Each row is a point on a landscape with many valleys, with its height.
From any point a ball takes the steepest step (drop divided by distance) to one of its 2 nearest points. It stops when none of these is lower. Distance is the straight distance between rows; heights are no part of it.
J286 (h 8.78): [157 138 153 105 163 134  96  59 132 187 132 144  94  89  88 142 149 105
  92 108 151 102 112]
J263 (h 3.61): [118 147 132 166 118 163 120 179 157 129 105 154 142 141 137  86  77 120
 135 121  97  98  98]
J167 (h 4.91): [136 147 126  89  86 100  86 146 118  95 136 129 179 132 181 156 137  90
 169 148 158 136  87]
J954 (h 1.89): [118  81  75 196 125 185 155 166 134 130 116 175 115 137 131 117 151 126
 132 157 108  97 103]
J951 (h 1.81): [124 129  59 184 151 138 145 155 182  80 121 182 170 113  85 144 136 145
 165 144 135  95 104]
J340 (h 4.57): [118 140  95 129 105 125 135 131 144  79 132 187 202 111 102 154 117 100
 167 139 141  94  94]
J889 (h 1.75): [115  80  38 187 143 184 128 165 156 107 108 144 138 159 126 140 141 140
 165 160 115  94 106]
J882 (h 8.98): [113  87 155 127  95 113 197  86  83 126 109 138 132  87  97  98 155  98
 113 124 140 153 159]
J435 (h 3.25): [130 159 173  93 114  55 150 109  60 127 116 110 135 137 125 120  88 122
 120 128 116 154 171]
J457 (h 8.90): [133 109 142 111 144 119 134  66 125 174 151 140  96  68  97 138 185 125
 101 119 170 141 125]
J468 (h 4.64): [139 161 110 150 166 172  86 197 226 164 139 130 111 145 141 149  99 153
 112 122 119  97  99]
J738 (h 1.45): [151 138 134 102 167 125 150  87 143 113 117 119 107 145 112 139 135 143
 138 131 138 135 152]
J175 (h 4.37): [127 112 109 135 132 156 107  82 153 122  93 134 180 105  63  95 102  79
 162  89 149 101 109]
J992 (h 2.02): [110  77  68 221 146 182 148 152 144 153 127 154 105  97 101 108 154 149
 109 130 129  92 104]
J209 (h 3.77): [129  94 170  78  82  81 167 124  57 121 107  95 150 116 151 130 164  82
 132 147 168 182 172]
J761 (h 5.12): [116 143  89 149 128 163  48 160 168 137 144  83 137 160 139 134  75 179
 137 102  92 131 127]
J896 (h 1.46): [120  82  97 108 121 122 162 144 142  64 130 106 154 141 159 127 158 144
 177 162 151 178 146]
J511 (h 7.85): [101 142 140 195 134 119 154 137 131 157 136 180 108  65  88  92 103 139
  81 104 109 104 113]
J176 (h 5.00): [131 146  91  92 112 106  64 158 135  93 161 113 163 151 175 167 122 142
 164 151 139 146 108]
J168 (h 5.10): [128 186 103  95 121  89  95 164 177  77 156 141 169 143 154 168 103 147
 160 151 141 133 107]
J803 (h 4.48): [109 104  92 150 102 144 118 122 136  92 102 151 195 118  94 101 107  88
 175 120 136 113 107]
J73 (h 2.33): [128 121 129 108 108 145 103 134 139  85  98  99 173 151 158 102 121  95
 188 122 146 140 117]
J567 (h 1.56): [133 130 151  75  96  81 134 113  99  93 119  88 181 122 134 125 119 106
 172 118 168 174 150]
J215 (h 3.76): [133 151 137  95 100  66 107 109  45 115 119 113 144 169 135 145  76 123
 127 144  94 133 155]
J573 (h 1.47): [124 126  43 186 169 147 128 180 187  86 127 149 136 147 120 153 133 180
 157 153 117  93 120]
J586 (h 9.03): [103  82 134 114 102 111 134  96 106 119 121  84 146 106 112  70 134 125
 138  98 142 176 155]
J353 (h 5.47): [148 201 128  87 144  94  91 148 195 107 126 140 153 166 137 179  73 133
 132 144 119 101 110]
J265 (h 8.26): [120 128 130 146 110 119  98  96  71 189 130 155  98 130 108 121 119 119
  70 122  86  97 120]
J788 (h 0.57): [137 187 166 127 162 141 122 130 137 180 158  86  41 149 147 154 110 178
  69 110  77 113 138]
J728 (h 4.04): [114 140 163 165 110 129 168 153  75 153 122 172  78 142 144 105 135 132
  70 149  71 101 136]
J431 (h 3.63): [140 134 199  79  80  86 145 153  73 146 125 111 136 112 173 115 159  85
 125 128 174 164 139]
J448 (h 2.07): [113 132  96 185 136 106 184 152 155  75 129 195 167  93  92 136 113 149
 144 137 128 101 119]
J563 (h 0.83): [152 110 121  97 170 126 145  91 169 107 134 134 125 110 107 162 184 133
 157 141 180 137 135]
J663 (h 7.29): [ 98 144 158 145 132  82 186 102 118 125 155 116 104  77 106  96 123 164
 100 115 135 158 157]
J877 (h 3.46): [115 105 123 165 102 156 130 155  70 165 132 165  81 169 164 136 150 129
  69 167  67  95 128]
J569 (h 7.02): [140 183 140  94 143  96 102 152 163 113 156  97 121 155 164 147  99 170
 125 132 128 152 140]
J759 (h 9.01): [112  89 137 133 122 127 177 102  98 120 103 101 119 134 116  90 139 116
 122 129 114 153 158]
J352 (h 4.17): [129 144 132 127 143 133 123  88 173 144 107 159 162  76  44 107  80  96
 142  79 149 111 108]
J419 (h 7.42): [112 152 152 151 155 106 156  96 158 137 135 111 101  83  90  87 100 156
 104  89 128 138 136]
J958 (h 3.40): [136 151 183  95  93  83 120 146  98 144 153 137 135  96 165 122 131 106
 102 125 155 153 116]
J602 (h 4.40): [143 148 126 192 194 196 151 179 199 150 106 125  83 138 122  99 117 157
 124 112 117  93 116]
J169 (h 3.13): [105  84 101 159  86 159  90 146  72 165 141 172 112 142 150 139 170 114
  88 160 100 106 107]
J473 (h 1.50): [123  92 107 129 129 136 176 133 172  69 131 131 162 108 122 121 167 136
 172 145 167 156 126]
J532 (h 2.58): [116  97 127 106  73 129 105 117  87  91  88 106 193 146 144  94 111  63
 172 116 132 137 117]
J621 (h 4.29): [152  97 140  69 121  96  94  86  66 134 120  38 118 171 154 159 146 124
 144 128 132 172 167]
J504 (h 4.58): [144 161 111 131 147 151  73 146 145 142 141 123 109 168 142 158 102 153
 123 125  93 108 124]
J191 (h 3.83): [126  80 135  73  81  80 144 128  54 128 120  76 114 141 170 159 169 112
 116 168 151 183 178]
J93 (h 3.53): [145 162 138 136 158 177 108 154 139 158 148 107  65 176 165 170 117 179
  97 125  70 105 129]
J718 (h 8.95): [120  94 146 125 100 126 143  98  94 155 139 149 127  85 116 101 169 109
 102 117 147 138 120]
J849 (h 3.87): [145 158 115 127 161 128 150  78 198 110 110 181 170  84  34 148 104  86
 146  92 160  95 116]
J406 (h 6.40): [165 198 157  73 157 114  94 161 179 120 127 109 113 178 181 170  95 141
 133 137 122 127 122]
J273 (h 4.66): [130 118 134 171 176 190 161 131 160 146  97 111  80 140 113  78 120 143
 131 108 113 109 130]
J876 (h 4.78): [146 162 125  99 114 119  89 143 142 117 140 172 164 121 152 160 132 100
 142 150 145  99  77]
J246 (h 2.98): [138 151 121 161 182 131 190 129 198 103 120 189 124  94  78 155 139 135
 132 126 139  90 124]
J218 (h 7.20): [125 140 146  93 123  92 123 134 111 124 152  89 129 128 150 123 119 158
 132 126 141 172 155]
J303 (h 3.52): [144 152 104 131 173 134 154 117 211 100 126 193 158  99  68 176 153 105
 154 121 167  92 114]
J130 (h 3.67): [135 169 175 103  87 107 101 133  98 118 100 128 165 137 145  99  79  76
 132 107 122 127 110]
J526 (h 3.17): [110 120 163 121  80 119 121 172  94 147 161 134 128 107 174 107 166 119
 100 129 140 153 114]
J16 (h 4.03): [158 110 161  71 119 109 127 118  65 143 113  79 103 174 175 163 167 111
 120 150 130 162 161]
J239 (h 2.84): [123 165 146 122 125 118 104 144 156 111 112 128 156 141 130  93  55 114
 138 109 110 124 117]
J779 (h 9.00): [120  92 141 102  95  92 216  84  81  91 109 145 166  95  92 135 142  83
 151 133 146 166 172]
J656 (h 4.71): [122 144 142 171 114 148 146 162  88 136 103 138  97 180 146 103 102 139
 103 133  53 103 143]
J772 (h 7.66): [115 163 140 170 171 112 162 123 178 142 132 167 105  74  84 116  92 153
  98 106 120 102 119]
J774 (h 1.72): [127 110  85 154 169 157 130 169 181 108 159 111  95 153 159 165 173 197
 139 154 124 131 130]
J96 (h 2.35): [117 131 110 166 147 118 179 128 181  99 137 185 156  51  68 118 124 132
 130 102 154 109 116]
J667 (h 2.65): [149 170 198  85 121  79 158  96 101 131 109 111 148 118 113 109  82  98
 133 101 148 152 154]
J403 (h 0.46): [123 113 147 115 137 126 140 118 119 161 175 112  70 107 159 136 191 172
  92 141 150 159 135]
J510 (h 5.83): [158 159 169  94 134 110 158 114  73 101  83 108 124 198 143 129  88 107
 143 143  86 122 163]
J249 (h 9.04): [120 102 153 118 146 124 146  91 144 132 139  70 118  96 106  78 140 148
 135  89 164 174 150]
J373 (h 0.90): [132  85 105 106 139 140 115 127 129 146 176 102  85 123 171 169 207 165
 120 149 155 163 135]
J301 (h 4.21): [141 120 131  74  87  70  81 104  44 118 119  71 154 171 155 154 114 108
 146 145 120 158 159]
J121 (h 2.24): [127 103  78 179 157 174 111 112 151 172 120 158 118 106  75 118 139 115
 120 124 146  81 105]
J588 (h 7.24): [103 131 157 121 101  75 162 138 104 123 158 108 137  92 130  99 130 152
 119 124 152 180 156]
J410 (h 1.40): [127 127 127  85 110  93 153 152 137  72 144  96 176 125 161 129 137 130
 187 150 175 175 144]
J337 (h 2.93): [127  98 106 127 104 151  80 139 106 147 146 136 133 130 150 131 150 122
 113 144 125 130 110]
J661 (h 4.09): [128 147 102 188 158 178 116 178 187 146 124 148 115 139 124 115 101 141
 123 122 113  88 102]
J316 (h 1.96): [142 165 159  84 125  84 123 113 151  98 115 110 177 116 123 119  80 106
 160 103 164 155 134]
J634 (h 3.73): [131 153 167 120 155 143 128  96 109 186 132  99  55 135 119 118 127 146
  81 103  95 118 141]
J444 (h 4.63): [104 101 125 150 134 172 118  96  97 176 131  78  74 154 121 114 133 152
  95 108  87 121 146]
J115 (h 8.02): [ 93 123 120 201 118 129 119 110  87 189 142 167  91  90  86 101 112 137
  55 115  83  88 120]
J187 (h 3.24): [123 126 141 109  72 119  75 125  77 127  87 109 164 174 162 103  99  69
 147 113 100 123 114]
J173 (h 5.36): [105 128  82 182 141 189  78 138 151 142 132  64 118 180 112 125  77 184
 137  95  71 121 150]
J660 (h 4.65): [129 114  91 122 120 136 120 130 144 103 135 185 167 103 123 162 165 109
 157 165 155 107  84]
J742 (h 3.34): [113 108 149 118  96 120 128 154 124 154 190 151 121  58 153 111 178 141
  82 125 170 159 103]
J233 (h 4.83): [115  95 124 160 140 187 134 141 124 138 115 108  99 158 140  94 135 136
 125 123 101 121 135]
J784 (h 8.54): [145 127 153 110 139 134  92  53  75 197 114 143  74 125  99 148 140 100
  73 122 105  99 122]
J750 (h 1.03): [142  76  95 110 150 139 108  98 159 127 156 128 111 102 131 165 202 140
 139 147 181 142 122]
J523 (h 1.29): [138  93 117 126 145 185 133 161 141 135 154 100  74 166 190 167 185 166
 119 156 119 144 135]
J264 (h 2.05): [146 105 128 102 134 139 120 116 127 105 108 101 135 163 151 131 141 112
 159 136 135 146 138]
J29 (h 5.33): [146 152 144 129 129 134 139 133  77 117  96 126 109 208 150 128  84 127
 125 144  55 103 146]
J837 (h 2.61): [135 119 109 146 139 169  83 116 129 169 124 151 127 131 110 124 131 115
 122 124 119  95  96]

Call two points neighbours if one is among the 2 nearest of the other. Go from one point of each pair to the other, from neighbour to neighbour, staying as low as possible. Name the highest point that can't be avoided.
J573 and J788 -> J468
J403 and J573 -> J774
J563 and J239 -> J130
J563 and J403 -> J750

For each start below, name the point where the ball stops.
J621 -> J526
J301 -> J410
J510 -> J410
J187 -> J563
